Each row is a point on a landscape with many valleys, with its height.
From any point a ball takes the steepest step (drop divided by distance) to one of its 2 nearest points. It stops when none of these is lower. Distance is the straight distance between rows; heights are no part of it.
Dozil: [ 27   2   3  -3  23   3  20  20   5 -10  14  -8   0  16   6  13   5  -8
  27  -9  -7   4 -14   3   5   7 -12 -14 -14 -11  -3  -9  16   2  -5  17
  -3  11  24 -12 -40   6   0  21]  height 333
pebas: [ 18   7  39  -4  -4   6   5  15  -7  16   8   4   3 -28  -9   6 -21  -5
   8  -7   7   9   5   6   4   4  -4 -10   3   5 -36  13  -4   8   0   3
 -17  -3  10  26  10 -12   4  -2]  height 456
tegid: [  9  19 -31  14  30   0 -40 -29  15 -10 -24   9   9  19  14   5  -1 -15
 -20  12   7  34 -10  17   8 -13  20 -12 -16   2  16   5  13  -1 -10 -39
   4  -6  24 -12  -7   2   6 -10]  height 402
Robov: [-10  -8  -4 -11 -27 -20  14  -4  -4 -17 -21 -20  19   6 -11  -2   4  18
 -40  16  -6 -11   5  -1   9   4  -8  26   3   1  10  -5 -31 -17   8  -3
  10 -20 -11  20  36  12 -28 -17]  height 245
balab: [  6 -40  19 -13 -12   3  25  23   1 -16  15   2  -5  16  -1   1   6   3
  17  -6  -1 -20  -3 -11  -2  -3   4  17  -6  -3 -16   8   9   0  -4  25
   8  15 -15  -9 -16 -21   2  -8]  height 244
bevo: [ -2 -21  -7 -11  -3  -4  14  23   4 -18  14  -6   3  14  -9   2  28   0
  24  -1  -2   3  -4 -12  -6 -10   5   4 -10 -15  10 -15  12  -9  -3  16
   6  22  -8 -14 -23   3 -16  -7]  height 325
bis: [-18  -1  10 -26 -36  11  29  30 -21  14  -2  -4 -28 -29 -23  -4  -4 -12
  14 -15  21 -10  10 -12 -16  20  10   5   9   1  20 -34 -13  -5  22  10
   2   4 -21  40  41  27 -34  10]  height 507
fava: [-19 -10 -12   7 -16 -28  11  -6  -8 -15 -29 -23  25  14  -1   1  19  29
 -52  27 -13  -8 -18  -6  10  -6  -6  41   6  -4  10   0 -33 -20  -1  -8
  19 -20 -18  15  38   6 -12 -18]  height 270
fede: [-18  39  -6  20  26  -1   4   9  -5  15   6 -27  11  -3   6   3  23  21
  16  11  -9   8 -23   2 -21   0 -24 -17  11 -16   8  -2  -4   0   4  -4
 -16   6  26  14 -12  32  -3  33]  height 494
Mebul: [ 12   0  18   5  13   2  15  31  -2  -2  23  -6   2 -16  -1  11   4   3
  33  -8  -3  10 -14  -5  -4   2  -9  -9  -2 -18  -9  -6  13   4   0  24
  -8  14  10  -5 -27   4  -1  20]  height 379
Tivam: [ -3 -31  38   1 -34   8   9   8   1   6  14  36  -9 -20  -8  -5 -21   5
  -1   0   5 -23 -11 -19   2 -12   9  21   8  23 -35  26 -10   8  -5   9
   4   3 -29  -1  19 -33   8 -11]  height 328
Gigom: [  7 -34  26   5  -1  11  19  13  11  -5  24  10  -9  19   8  -1   2   3
  16  -6  -9 -34  -7 -14  -5  -6  -6   7  -1   2 -13   8  15  13  -6  29
   4  15  -8 -25 -26 -11  20  13]  height 297
fafo: [-24 -36  -9  -1 -15 -21  29  11  -4 -23  -5 -13   3  18  -8  -4  23  25
 -10  23   2 -14 -34 -19 -19 -22   1  30   4 -16   3   4 -24 -12  -5  11
  24   1 -28  -7  17  -6 -16  -5]  height 173
bofil: [ 13 -18  -6   6  12   2  16  14  11 -18  24   3  -1  56  15   9  16 -13
  -1   7 -10 -19   2  -3   3  -7   3 -10 -24  -3  19 -21  14   5 -10  14
  15  22   4 -45 -42  11  -2  11]  height 419
fori: [ -9   8   2 -40 -28   2  19  21 -12   7  -9 -13 -26 -19 -21  -6  -1  -2
  20 -12  22  -9  33  -4  -8  31  -1   2   2 -10  29 -33  -9  -7  18   4
   7  -6  -4  37  29  19 -35  14]  height 526
Tilik: [-10  10 -36 -12   3  -2  19  11  -2 -14  -2 -25  21  20  -8   8  33  -2
   1  -8  -9  -4   5  -4  -1  -3  11   6   1  -8  21 -21 -12 -26  -7 -23
  -3   8   6  23   5  29 -24 -13]  height 597
dida: [ 10  17  14  25   1  16 -37 -21  -8  31   3  42 -31 -35   8 -21 -43 -20
   3  -3  15  20  -4   1   1  -1   7 -23  13  20   3   2   7  14   1 -26
 -15   2  -2 -15   0 -14   9   5]  height 417
tif: [  6   6 -29 -44 -14  -2   6  -1   1  -4  -9 -23   0   7 -19 -19 -10  -5
  -5  -1  19  -7  61  30  14  51 -16   2   0 -13  25 -20 -23  -6  12  18
  12 -29  12  20  22  28 -17   4]  height 462
Vif: [  5  10 -20 -28   8  -9  14   4  -1 -17   0 -27  27  24  -8   4  10   3
  -3  -3  -7   8  12   8  11   7  -7   0  -5  -7   4 -12 -10 -18  -7  -9
   0  -5  12  18  -2  21 -22 -22]  height 618
kezu: [ 25  20  -1 -22  15   4  10  11   0   5   2 -30  21   4  -4   3 -13  -9
  17 -13  -3  21   5  14   7  28 -14 -13 -10  -7 -30  -1   2  -1   0   6
 -14 -11  26  29 -10  15  -6  -5]  height 334
sikup: [ 13   4 -25 -37  -1 -10  25   6 -14 -21  -4 -22  29  31 -17   2  10  -9
 -13  -5  -2  -2  30  13  28  17   2   7 -14   2   7 -23 -17 -20  -8   0
   8  -6   7  12  11   4 -34 -36]  height 638
Tisup: [ 15  11 -26   6  12   0 -27 -40  -9  17 -35  10 -13 -10  18  -7 -34 -15
 -22  -6   1  10 -11  15   4   5  17 -22   3  22   0  22  16   4  19 -41
 -11 -17  12 -14   6 -13  22 -10]  height 595
Vosi: [ 18  32  -1  18  25   6 -21 -24   4  23  -2  19 -13 -23   0   2 -27 -17
  10  -7   5  34 -22  15   0  -1   2 -30  -2  12 -13  16  16  17  -1 -18
 -20  -9  18   7  -9 -13  13   7]  height 463
doz: [ 27 -13 -10 -19   2 -14   9 -23  -9  -7 -16  -7   8  16   5  11 -10   1
 -32   1  -8 -16  15  20  20   2  -4   3  -5  20 -16  17  -6   1   7 -15
  -9 -22   5  13  11 -18  29 -22]  height 296
gib: [ 11 -14  41  -3   9   1  26  34 -19  -2   8 -22  17   7   2   8  -9  19
   5   8  -3 -30 -19   5   1   7 -20  -2   8 -13 -29  11 -11   4   7  19
  -3 -10  19   7  -4  -5   3  21]  height 344
nuf: [ -3  16  -8 -31 -22   4  13  14  -2  15  -5 -23  -1 -10 -13  -5  -7  -9
   5 -19   5   1  34   2  -3  33   0  -1   5   3  17 -30 -11 -13  12  -2
  -8  -7   3  35  23  32 -36   5]  height 545
bib: [-17  -2  -8  42  24  13 -20 -27  17   3   6  25  -8  33  30  -4   8   2
  -2  -4 -22 -30   8 -19  -6  -8  -9   6 -12   4  18  -2  22  21 -15   6
  16  10  -9 -47 -31  -3  35  13]  height 511
daki: [-25   1  10   4  -9 -13 -14  -2   2  -3  -2   1   4 -13  -2   3  16  14
  -1  13  -2  13 -14  -5  -6 -28  -1   9  12  -4   3   1  -6 -13  -1 -10
  -6   9  -8   6  12   1 -15  -1]  height 514
mot: [-15  -1  26  13  -6   3 -16   1   5   7  21  22  -9 -29  -7  -5   3  11
  16   8   3  16 -18  -9  -5 -24  -3   4  12  -1 -11   3   3   7  -9  11
  -5  12 -17 -11  -2 -11   2   5]  height 354
Genu: [ 16 -10   5   1   8   6   4 -10  16   2  19  18 -16  11  15   0   3  -3
  11 -18 -14 -17   4 -15  -3  -5  -6  -3   0  11  -7  24  19   7 -11   3
  -5  14  -5  -8 -22 -21  32   5]  height 431
dofog: [ -5 -18  -3  13   0   8  16  16  15 -21  27   2   3  33  13   8  20 -13
  16   0  -6 -17  -5 -13  -5  -2  -2 -12 -21  -8  14 -25  19  11   1  36
  10  19  -5 -52 -47  12  -7  26]  height 384
Megug: [ -7  18  16  11  -1   0 -30 -14  -4  15  -6   8  -1 -22   2  -6 -17  -1
  -1   8   0  27  -8  15   3 -10  -1 -10   5   4   0   3   4   1   4 -16
 -12  -5   6   6  11  -5  -5   3]  height 631
Fir: [-19  11  -2   7 -16   3 -26 -11  26  -4  22  21 -14 -18  -5  10  22 -10
   9  -7  15  34   8 -16 -15 -28  20 -13   1  -7  23 -15  14   2  -1  -6
  -4  26 -16  -4  -9  16 -18  12]  height 588
Getez: [  7  19 -34 -36  -9  -4   9  -7   4  -5  -4 -34  18  21 -13  -9  -6 -12
 -16  -7   3   1  44  17  15  33  -7  -6   3   0  21 -24 -20 -16   8  -1
   4 -23  12  18  19  31 -33  -9]  height 426
duv: [ -4   9 -16  32  25   4 -18 -30  21   8  10  29 -19  13  27  -9   4  -5
   6 -21 -24 -17   2 -30  -5  -7 -10  -7  -6  14  14  15  26  15 -16  -3
   7   9  -4 -32 -30  -8  38   7]  height 491
Manep: [ -4 -13  39  17 -23  19  -8   7 -10  22   9  46 -12 -35   0 -15 -27   5
   0   0   3 -22 -11 -20   0 -10   6   9  15  28 -29  25 -18  13  -3  -1
  -8   6 -28  -7  17 -36  22  -6]  height 357
Kav: [ 12  -5 -17   4  10  -7 -18 -17  21 -17 -10  19   4  38  15  13  17  -4
 -30  24   0   9  14   8  14 -12  20  12 -14   9  21   1   8  -7 -13 -21
  12   9  -6 -14  -4 -12   5 -30]  height 520
Buta: [  1  -4  27   1  -4  -3   7  23   0   3  26   3  -7 -30 -13   7   6  -1
  27  -2   4  20 -12 -12  -9 -15  -2  -3   7  -9 -15  -7   5   8   2  23
 -11  17 -12   5 -10   2  -3   3]  height 385
Zet: [ 33  -5   6  -7  -2   7  12   4  17   6  23  25 -22 -13   1  14  -8 -26
  25 -34  -2   8  12 -17   5   9   6  -9  -6   9 -23  11  25  14  -7  17
  -8  17  -2   4 -30 -14   7   1]  height 381
nub: [ -9  10 -12  38  40   3 -37 -10  -4  -6 -19  -3   9  22  24  -2  19  17
 -18  23  -1  11 -16  14   5 -16   4  -1   0  -7  16   2   9   0 -13 -21
  17   2  17 -44 -18  -4  24  17]  height 302
dafi: [ -6  16 -22  23   9  -1 -58 -21  -1  -4 -37   6   8   1  21  -9  -9  -7
 -30  16   6  28  -5  19   9  -6  22  -8  -2   3  19   0  11  -8   6 -41
   2  -3   9 -25   0  -2   4 -11]  height 439
kego: [ 10  22 -27 -25   2  -6  -4 -28  16  -7  -7 -28  24  26  -7   0 -15 -11
 -25   7   3  17  28  30  11  24  -3 -12  -3  -1  11 -14 -15  -9   7 -12
   1 -34  21  18  12  37 -15 -13]  height 382
Dozup: [-25 -36 -12   0 -17  -9  31  19  -7 -21   4 -18   0   6 -11  -6  29   6
  13   6   6 -21 -36 -22 -30 -25   4  15   8 -19   3  -2 -18  -9   0  21
  15  18 -30   2   7  -5 -16   4]  height 221
favaf: [ 30  -7 -17 -42  -9  -5  11 -29  -9  14 -17   1 -16  -1  -8   8 -37 -18
  -7 -17  17 -21  58  27  12  44  -7 -10  -8  -6  -6  17 -19  16  21   4
   2 -43  21  18  28   5  30  12]  height 576
kotez: [ -6 -14 -16  15  20  -8   3   6  19 -22   8  11  11  60  12   1  34   8
 -21  37  -2 -12   6 -13   1 -19  18  14 -14 -10  28 -11  -3  -8 -22  -2
  37  25 -19 -35 -17   0   7  -8]  height 487
Kel: [-24 -23  -7   9 -27 -26  14  -3  -6 -20 -22 -12  10  11  -2   3  21  30
 -34  26  -8  -8 -32 -17  -6 -18  -1  40   2 -14   5   8 -29 -18   0  -3
  18 -13 -28   2  36  -8 -14 -12]  height 227
Zit: [ 26 -15 -22 -45 -14 -22   6 -35  -6  14 -31   1 -14  -5   8  12 -29  -8
 -35 -12  10 -28  44  13  16  26   1 -16  -6  20  10  28 -22   2  31   0
  -1 -41   2   2  31 -19  41   2]  height 633
tifo: [ 32 -19 -12 -16   5 -17  25  -8 -12 -21 -16 -21  18  29  -3  10  -3  10
 -39  11 -14 -25  10  24  31   7  -9  15  -8   9 -13   6 -15  -3  -4  -7
   9 -21   1  15  11 -14  23 -28]  height 266
Nuza: [-10  -6 -14   9   8 -13 -21  -6  21 -20  -4  14  13  35  11   7  36   7
 -23  28   2   9   5  -5   4 -24  17  18  -7  -4  23  -6   0 -12 -10 -10
  20  17 -15 -26  -5  -5   0 -20]  height 512
tir: [ 21   8 -21 -22   9  -5   1 -36   3  -3 -15 -18  19  23  -4   6 -21 -14
 -28   4  -2  11  20  35  16  21  -1 -12 -13   4 -10   0 -10   5   9 -12
  -6 -36  25  16   9  16   9 -22]  height 305
Maz: [ 36  10  -8 -16  26  -1  13   7   5  -5   4 -14   3  13  -2  16  -9 -11
  23 -13  -4  12  -4  16   7  14 -11 -13 -18 -12 -16   4  12   5  -3   1
  -7  -6  29  13 -22   4   5   4]  height 241
zepes: [-16  -6  44   9 -24   4   1  25 -11  14  20  21  -9 -44 -21  -3 -10   8
   8   9  15   7 -31 -23 -16 -25   2   4  20   2 -26   6 -28  10  -1  19
  -8   7 -27   8  24 -11  -1   2]  height 500
vap: [-24  22  -9  26   4   5 -42 -14  27  -2   6  20  -1 -16   5   7  16  -7
  -2   2   7  42  -1  -9  -8 -32  19 -12   1  -9  31  -8  14  -5 -10 -16
  -1  18   2 -16 -10   9 -11  12]  height 577
Rolar: [-16  -2  31   8   5  -8  22  34 -19   2   8 -30  18  -4  -4   0   0  31
   7  12  -5 -20 -28  -2 -14  -4 -18   4  18 -17 -18  10 -17  -2  10  16
  -5  -5   7  16   5   6  -3  18]  height 407
Rok: [  1  38   9   1   8  -5  -7   5   3  20   9 -15   2 -25  -9   7  -3  -2
  15  -2  -2  37 -10  -1 -12   4 -12 -18  10  -3  -8  -3  -2   2   5  -8
 -22   0  15  33   2  26 -13   6]  height 529
viz: [ 20 -18   7 -18   1  -5  29   6 -15 -21  -8 -29  30  20 -10   5  -6  17
 -18  -2  -8 -25  13  14  22  18 -13  18  -2   0 -26   9 -18  -3  -5   7
   3 -21   8  24   8  -5   0 -25]  height 142
Dob: [ 16 -14 -12   7  16  -4 -12 -18  12  -5  -1  14  -6  29  16   6   5  -3
 -14   6 -12  -3   1   8   9 -10   2   5  -8  13   6  10  20  -1 -15 -15
   2   4  -1 -13 -15 -17  22 -11]  height 484
Palol: [ 21 -17  18   5   3  13  25  24  11   1  30  14 -16 -12   5   8   0 -13
  33 -22 -10 -10   2 -16  -1  13  -2  -8  -7  -3 -24   3  27  16  -2  30
  -5  16  -3 -14 -38 -10  24  15]  height 345
Navap: [-13   5  10  -9 -29  16  29  34 -21  25   4 -18 -10 -34 -23  -1  -3 -12
  11 -21  10  -5  -2 -16 -25  17  10   6  17  14  -4 -27 -18  -2  17   8
 -10  10 -19  48  37  35 -28   6]  height 492
Tesu: [  1  21 -22  19  33  -5 -32 -14  10 -14 -12  -4  16  20  12   9  16   8
 -12  20   0  25 -17  15   6 -11   5  -6 -12 -11  20   5  10  -5 -16 -29
   9   0  27 -16 -15   4  17   2]  height 356
ruma: [-16 -24  31 -30 -54   3  35  28 -21  -1  -2  -4 -16 -28 -24  -6 -17   0
   2  -7  28  -8   7 -28 -13  14  10   8  -1  -3  -5  -8 -25  -2  15  27
  18  -8 -26  22  43 -10 -40   1]  height 542
dazu: [-15   2 -32 -19 -10  18  35  24 -15   3  -3 -23  20  -2 -15   0  33 -21
  23 -26 -13  -3  -4  -7  -8  16  16  15  -5   9  16 -35  -1 -21   2  -4
 -18  10   0  34   9  21 -27  -6]  height 571
Siger: [ -2   7   4   8  13  -2 -14  -1  11  -4  10   0  -2  -3   3  11  12   6
  12   5  -4  23 -11   3  -1 -14  -6  -8  -2 -13   5  -1  15  -4 -13   2
  -6  12  12 -10 -21   7  -2   7]  height 427
lazof: [  3 -15  17 -30 -17  -3  24  26 -13 -10  -4 -21  18  -5 -16   6  -6   3
   7 -13   4  -5  10  -1   9   9  -3  13  -4   1 -24  -3 -15  -7   5  17
  -4  -3   0  20  15  -7 -27 -17]  height 100
fofu: [  3 -14  19  25  18  10   2  -1  -4  11   5  12 -13  14  25  -7  -1  12
   0   1 -15 -33 -16   2  -2  -9  -9  -1  10  11  -9  20   9  10  -3   8
  -2   4  -1 -31 -18 -21  35  26]  height 386
ledu: [ 28  19  11 -24   7   8  12  28  -4  19   4 -31  19 -18 -14   6 -16 -20
  22 -30   2  22  16   8   5  45  -8  -6  -9   1 -43  -1  -5   4   1  16
 -16  -7  19  32  -1   7 -12  -6]  height 387
niv: [ 17 -14 -26 -33  -9 -16   0 -31  -9  17 -28  10 -24 -18  -4   3 -31  -3
 -14  -8  19 -27  50  22  16  43  -4 -11  -5  -2  14  27 -19  12  26   7
   3 -46  12   9  38  -9  55  11]  height 609
tuga: [ -7  16 -25 -23 -15  13  24  18  -5  14  -3 -32   9  -7 -15  -3   9 -17
  12 -30  -7  -2  14  -2  -8  30   8   9  10  12   9 -34  -6 -18   8  -7
 -20   1   0  41  16  33 -36   5]  height 559
zef: [-20 -14  17   5  -4  -3  34  37 -19   6   6 -32   5 -20  -9  -2   9  17
  20  -1  -3 -17 -32 -18 -31  -7  -7  11  22 -14 -15   1 -19  -6   6  18
  -6   8  -7  23  12  16  -4  17]  height 447
Mul: [-14  16  23  -5 -23 -11 -20  -8  -7  15  -8 -10   5 -19  -6 -15 -26  14
 -16  13   8   7  10  15   7  13 -13  -1  11  -1   4  -6 -15  -7  19 -11
  -8 -22   3  29  38  16 -10   5]  height 582
bir: [-24 -27 -29   3  -9  -2  32  23  -6 -17  -1 -15   7  10 -11   2  38   0
  19   0   0 -23 -28 -18 -23 -21  11   9   0 -18  19 -19  -9 -14   0   9
   6  26 -16  -1  -3  13 -13  10]  height 254
disa: [ 29 -11 -22 -47  -9  -2  12 -17  -9  -5 -19   1 -19   4 -14   0 -23 -18
  -3 -11  17 -29  67  41  16  49  -8   1 -16 -12   9  10 -16  15  14  16
  15 -38  18  17  22   0  13   2]  height 540
fizek: [  8   1  -3  19  20   5  -1 -16  24   9  21  25 -20  10  20   1   0  -8
  15 -23 -19 -19  -7 -19  -5  -5 -12 -14  -6   8  -4  14  27  19 -10   7
  -4   7   1 -22 -35 -11  33  23]  height 466
Lanom: [ 33 -14  -2 -26   0   1  16  -2  14   3  11  13 -19   8  10  16  -4 -17
  12 -30  -1 -12  19 -12   5   1   5  -8  -5  20 -20  23  15   4  -4   6
  -8   9  -3   8 -17 -27  15  -3]  height 421
kure: [-16   0 -35  -6   6  13  33  29  -9  -8   0 -23  21  14 -10   4  38 -10
  23 -14 -18 -12 -11  -7  -9  -1   8   9  -5 -11  21 -30  -1 -23  -3 -13
  -7  18  12  18  -4  30 -18  -1]  height 583
dib: [  0 -12  19 -19 -27  -8  -4  -1   6 -10  -3   7  -6   4  -6   3  -9   3
 -10  11   7   1  15   7   4  -7   2   9  -3   4   3  -9  -4 -11   7  -3
  -1  -6  -8  12  22 -10 -30 -11]  height 663
boz: [ 16 -20  19 -23  -4   4  29  35  -9 -12   9 -11  11   4  -6   7   3   1
  21 -14  -2 -11   0  -5   7  10   0  13  -9  -7 -26   2   3  -7  -2  23
  -3   9   3   6 -10 -18  -6 -12]  height 182
Tov: [  5  14   2   8   4   2 -36 -27  -3  16 -19  11  -8 -13  10 -10 -31  -9
 -12   6   7  26 -10  24   6   3   6 -16  -1  10   3   5  12   6  13 -30
 -12 -17  17   0  11  -7   5  -3]  height 615
Zodok: [  8  -9  13  16  20  -2  -9  -7  -8  -4  -5   3  -3  14  16  -1   3  15
  -8  11 -15 -14 -15  15  10  -9 -10   5   3   9  -7  19   7   2  -9 -12
  -6  -3   7 -13 -10 -23  30   2]  height 437
sobos: [ 28  -4 -20 -26   6  -6  10 -43  -9   7 -23  -8   9  12   2  11 -23 -11
 -35  -9  -6  -3  19  29  14  15   0 -12 -13  17 -13  17 -11   6  19 -15
 -12 -41  17  16  17  -3  30 -16]  height 197
Sig: [-23   2  -7  40  11  10 -41 -23  23  -5   6  30  -6  10  15  -8  16   4
   2   3  -9   7   2 -12  -5 -19   9   9  -5   3  15   2  26  10 -18  -4
   7  15 -12 -36 -20  -6  15  -3]  height 543
Pap: [ -6 -18  35  25   1  15   8  11   2   7  25  18 -10   7  14  -4   0   3
  12   0  -9 -38 -15 -11  -7 -12 -10  -3  11   0 -20  10  10  24  -2  30
  -3   5 -10 -36 -21 -15  24  34]  height 340
Nupo: [-31  22   8  42  19  10 -29  -6  -7  13   3   6  -7 -20   8  -6  16  25
  14  12  -1  16 -22   4  -7 -18  -9 -11  17 -14   9  -5   8   9 -11   2
  -1   9   7 -44 -21  -3  12  29]  height 294
kob: [-20  12 -10  21   0  -8 -50 -13   4  -9 -26   5   9   4  17  -1  11  11
 -35  24   2  22  -6   5   6 -21  16  11   2  -2  23  -2   4 -15   1 -29
   7   6  -7 -17  12  -3  -4 -10]  height 465
fam: [ 21 -14 -12   7  23  -6  14   3  16 -19  17   8   0  66  15   8  23  -1
 -16  25  -9 -17   8  -2   8 -10   8   4 -21  -3  20  -7  10   0 -25  -4
  24  19  -4 -34 -28  -3  10  -8]  height 458
Tubag: [ 35  10  21 -14   3   9  10  17  -4  18   1  -6   0 -21  -9  14 -25 -24
  18 -22   7  17  11   7   6  22  -3 -12  -7   1 -43   9   2  10   3   9
 -15  -3  16  32  -1  -4   2   0]  height 424
rudim: [-12  20 -10  10  18  -4  -1   7  12  -2   4 -16   9  -6   3  15  30  11
  19   3  -6  13 -14  -1 -14 -17  -6 -10   3 -21  20  -6   0  -9  -3 -10
  -8  11  17   4 -14  29  -3  24]  height 464
Melim: [ -4   5 -31  34  24   9 -38 -36  16   6 -12  24  -9  17  33 -12   0  -7
 -15 -10 -18  -9   2 -17  -3  -7   4   3  -8  22  16  15  29   9 -18 -17
  12  16 -11 -31 -21  -8  35 -15]  height 513
Sivud: [  9 -21   5 -22 -25 -12  16  -2  -2 -23 -13   0   4  23 -10   6   5   4
 -22  13   3 -12  16   4  11  -1   8  22  -9   7   1  -5  -9 -16   3   5
  12 -10 -15   4  15 -17 -29 -29]  height 666
lozoz: [-22   9   1   3 -12 -17 -25 -11  -1  -6 -19  -3  13   3   3   0   8  13
 -26  18  -3  10  -5   9   4 -21   1  10   5  -2  17  -7  -6 -15   5 -23
  -1  -4  -2  11  23   5 -16  -7]  height 489
Dese: [ 11 -14  21 -13   8  -9  31  28 -16 -11   3 -33  23  17  -7   3  -8  19
  -3   3  -8 -23  -8   9  13  13 -16  12   0 -11 -23   7 -11  -4  -1  11
   3 -14  15  18   0  -4   3  -4]  height 258
losuv: [ 15  -7 -18 -28 -12 -19  30  -1 -13 -31 -10 -13  19  33 -17   4  12  -1
 -33  15  -3 -14  32   8  27   6  10  16 -15   2  11 -16 -13 -19  -7   4
  24  -5 -13   3  18 -11 -34 -43]  height 652
kabi: [  8  19 -42  20  35  -1 -23 -36  -6  17 -26  13 -19 -19  25 -17 -16  -7
  -6 -17  -5   6 -25  -7  -9  -1   5 -25  13  25  -5  36  22   5   8 -34
   2   1   3 -36 -25 -13  28  -8]  height 553
gabi: [-23  21  17  38   8  11 -30  -4 -11  17   9  20  -7 -41  -2 -13   1  13
  12   9   2  27 -22  -2  -4 -22  -7  -7  22   0  -5   3   4   9 -10  -1
 -10  11  -8 -26 -10 -12   9   7]  height 324
Monet: [ -6 -28  15 -35 -47  -4  39  23 -15 -16  -9 -12  -2  -5 -24  -8  -8   3
  -7  -7  19 -15   7 -19  -1  11  12  18 -10   0  -9  -2 -26  -9   9  24
  13 -11 -18  17  30 -22 -46 -13]  height 556
taga: [-12  31   3  14  30   2 -12 -10 -10  10  -8 -18  16  -1   8  -5  -4  20
  -3  19  -3  18 -25  27   0   8 -22 -10   2  -9  -7  15   1   1   3 -14
  -6 -12  29   7  -6   2  16   4]  height 557
keza: [-15  -5  12   2 -18   5  32  35 -17  11   8 -21   4 -36 -25   1   9   4
  16 -15   0  -9 -22 -25 -25  -1   3   9  20   3 -21  -8 -20  -5   9  13
 -10   9 -18  44  26  23 -16   4]  height 472
sed: [-18   7  10  -4 -22   0 -33 -13  25   1  13  34 -28  -8  -2  -1   2 -14
   5   8  23  26  16 -12 -11 -13  19 -15  -1 -10  40 -21  18   2   5  -7
  10  17 -13  -5   2   8 -24  11]  height 600
Patu: [ -4 -22   1  -4  -7   3  19  24  11 -18  28  -2  -1  11   5  -2  23 -10
  32  -5  -2  -5  -8 -18  -7   1   2  -2 -12  -9   5 -22  20   7   0  35
   9  25  -9 -31 -37   0  -2  11]  height 355
giko: [-27  18 -12  43  28   9 -42 -12   2   0  -9   9   4   0  17  -5  20  20
   1  14   0  12 -15   3   1 -15   0  -5   8  -9  13   1  17   0 -11  -7
   9   9   8 -46 -21  -4  21  23]  height 260
Didu: [-13  -2  27  24 -16  21 -19  -9  -4  21  18  51 -21 -34   6 -22 -22  -1
   3  -3  -3  -8  -6 -20  -4 -16   4   8  12  27 -16  10   0  18  -8   3
  -7  11 -26 -19   0 -24  19  -9]  height 378
genip: [-19 -21 -20   2   0  -6  19  18   5 -22  14 -11   5  24  -2   4  42   2
  13   8   1 -14 -12 -14 -14 -23   7   0  -4 -23  26 -19   0 -13  -2  13
  15  23 -14 -21 -22  14  -8  12]  height 287
pizim: [ 12  26 -11  29  18  12 -33 -33  -2  23 -14  33 -22 -28   8 -14 -38 -24
   2  -7   8  25 -19   9  -4  -2   9 -27  10  19   0  16  19  14   4 -32
 -11  -4  10 -17  -9 -12   7   0]  height 436
vava: [-16  -8  24 -24 -44  -3  22  23  -9   4   0  -1 -14 -25 -24  -4 -11   3
   0  -1  19  -7   4 -16 -14   0   4   7  10  -1   3 -11 -23  -4  18   8
   5  -3 -19  31  42   9 -35   3]  height 527
ruga: [-26  47   5  25  31   0 -13   2  -8  23   2 -18  10 -20   3  -1  12  22
  14  15  -2  25 -25  10 -14  -3 -22 -20  13 -15  -2  10  -2   1  -1 -11
 -15   1  26  11  -6  12   5  18]  height 521
sanu: [-10  29  12  -3  -5  -7 -13  -6   4  15  -4 -19  14 -17  -5  -4 -14   4
  -4   5   2  23   2  10  -5   4 -12 -10  14  -2  -1  -5 -11  -6  11 -14
 -22 -11  11  33  19  23 -20   5]  height 555
fube: [ -3  11  29  31  -7  21 -34  -7 -14  27   8  50 -26 -46   5 -23 -30  -7
   3   0   9  15  -8  -6  -2 -15   7  -8  16  22  -4  -1   0  18  -4  -7
 -14   8 -19 -21   0 -16   9  -2]  height 399
ruba: [  8  19 -24  25  25   5 -22 -30 -22  16 -28   8 -10 -22  22 -14 -19   0
 -10   1  -1  10 -24  17   1   0   3 -21  10  14 -14  29  17   5  10 -35
  -9  -6  13 -17 -13 -19  28  -6]  height 574
rori: [  5   8 -41  30  21   2 -42 -33   3   9 -30  15 -13  -1  37 -17  -9  -6
 -18 -10 -10  -2 -10  -7  -2  -7  14  -5  11  25   4  24  27   3  -4 -32
   6   7  -7 -37 -21 -11  26 -17]  height 532
Nolu: [ 15  -6 -28 -42 -10  -1  11 -11  -7 -14 -15 -17  -1   4 -25 -18 -11  -7
  -3   5  19 -25  69  36  23  60 -20  10 -12 -12  18  -6 -22   5   8  28
  27 -39  13  15  20  15  -4  -3]  height 497
rar: [ -8  12  -9  25  11   8 -42 -26  35  -8  10  27  -2   5   9   5   5 -13
   6  -4   2  31   3  -8  -2 -17  13  -5 -12  -3  18   0  29   9 -17 -11
   3  11   1 -22 -21   1  -1   0]  height 561
vedof: [  2   6  48   9 -12   6   1  27 -15  17  16  11   3 -43 -18   3 -14   4
   9   5  11  11 -13  -9  -4  -5  -5  -2  15  -3 -35  10 -14   7   1  13
 -19   4  -4  19  13 -11   6  -2]  height 480
Vop: [ -6  -4  11 -24 -20 -13  18   5  -7 -12  -8 -24  16  -2 -17  -5 -10  13
 -18  -4  -1  -6  12   4   9   6  -8  15   4   1 -11  -3 -22 -11   8   3
  -1 -17  -2  30  27   9 -33 -10]  height 183
Busog: [  7  -7  12  11   3   2  -7  -5  18  -4  25  21 -11  -2   3   6   3  -3
  21  -5  -5   8  -4  -4  -2 -12  -5  -1  -3  -1  -7   5  29  11 -14  11
  -5  15  -1 -13 -27  -6   9   4]  height 392
zugi: [ -7 -34  30  -1 -24   3  13  15   2  -8  17  15  -5  -8  -8  -3  -5   7
  15   5   3 -13 -18 -17  -5 -17   6  19   5   0 -25  14  -1   5  -8  22
   9  10 -25  -2   2 -25  -1  -8]  height 292
bezi: [-37  -2  -7  50  13  18 -34 -22  16   0   5  22  -3  22  18 -11  16   9
   3   9 -13 -17   3 -16 -11 -20  -2  15  -4  -7  14 -12  21  16 -10  15
  24  13 -20 -55 -21   0  27   9]  height 528
Gik: [ 13  32  10  12  22   2 -16  -6   8  12   8   1  -2 -20  -6   9  -7  -6
  19   0   3  39 -17  12  -3  -1  -9 -19  -2  -6 -12   8  16  11  -5  -2
 -18  -1  23  18 -12   3   1   9]  height 496
pused: [  3   4  27 -11 -13  -3 -14  -2   7   4   4  13 -10 -14  -2   5 -13  -6
   6   4   8  19   9   5   4 -12   3  -7   1   1  -1  -1   6  -2   3   0
 -10   5   2  11  12  -1 -19  -1]  height 647

Where does a ball stop that starts at each point below?
lozoz | giko
Nuza | fafo
pused | Busog
sed | Busog
kure | viz
ruma | viz
niv | sobos
Mul | lazof

For each start below, name every point that the ball comes to, in order.
Zit | favaf, disa, Nolu, tif, Getez, kego, tir, sobos
dib | pused, Megug, Tov, Tisup, ruba, kabi, rori, Melim, duv, fizek, Genu, Busog
Sivud | losuv, sikup, Vif, Tilik, kure, dazu, tuga, nuf, fori, bis, Navap, keza, zef, Rolar, gib, Dese, viz
Fir | vap, rar, Sig, bezi, bib, duv, fizek, Genu, Busog
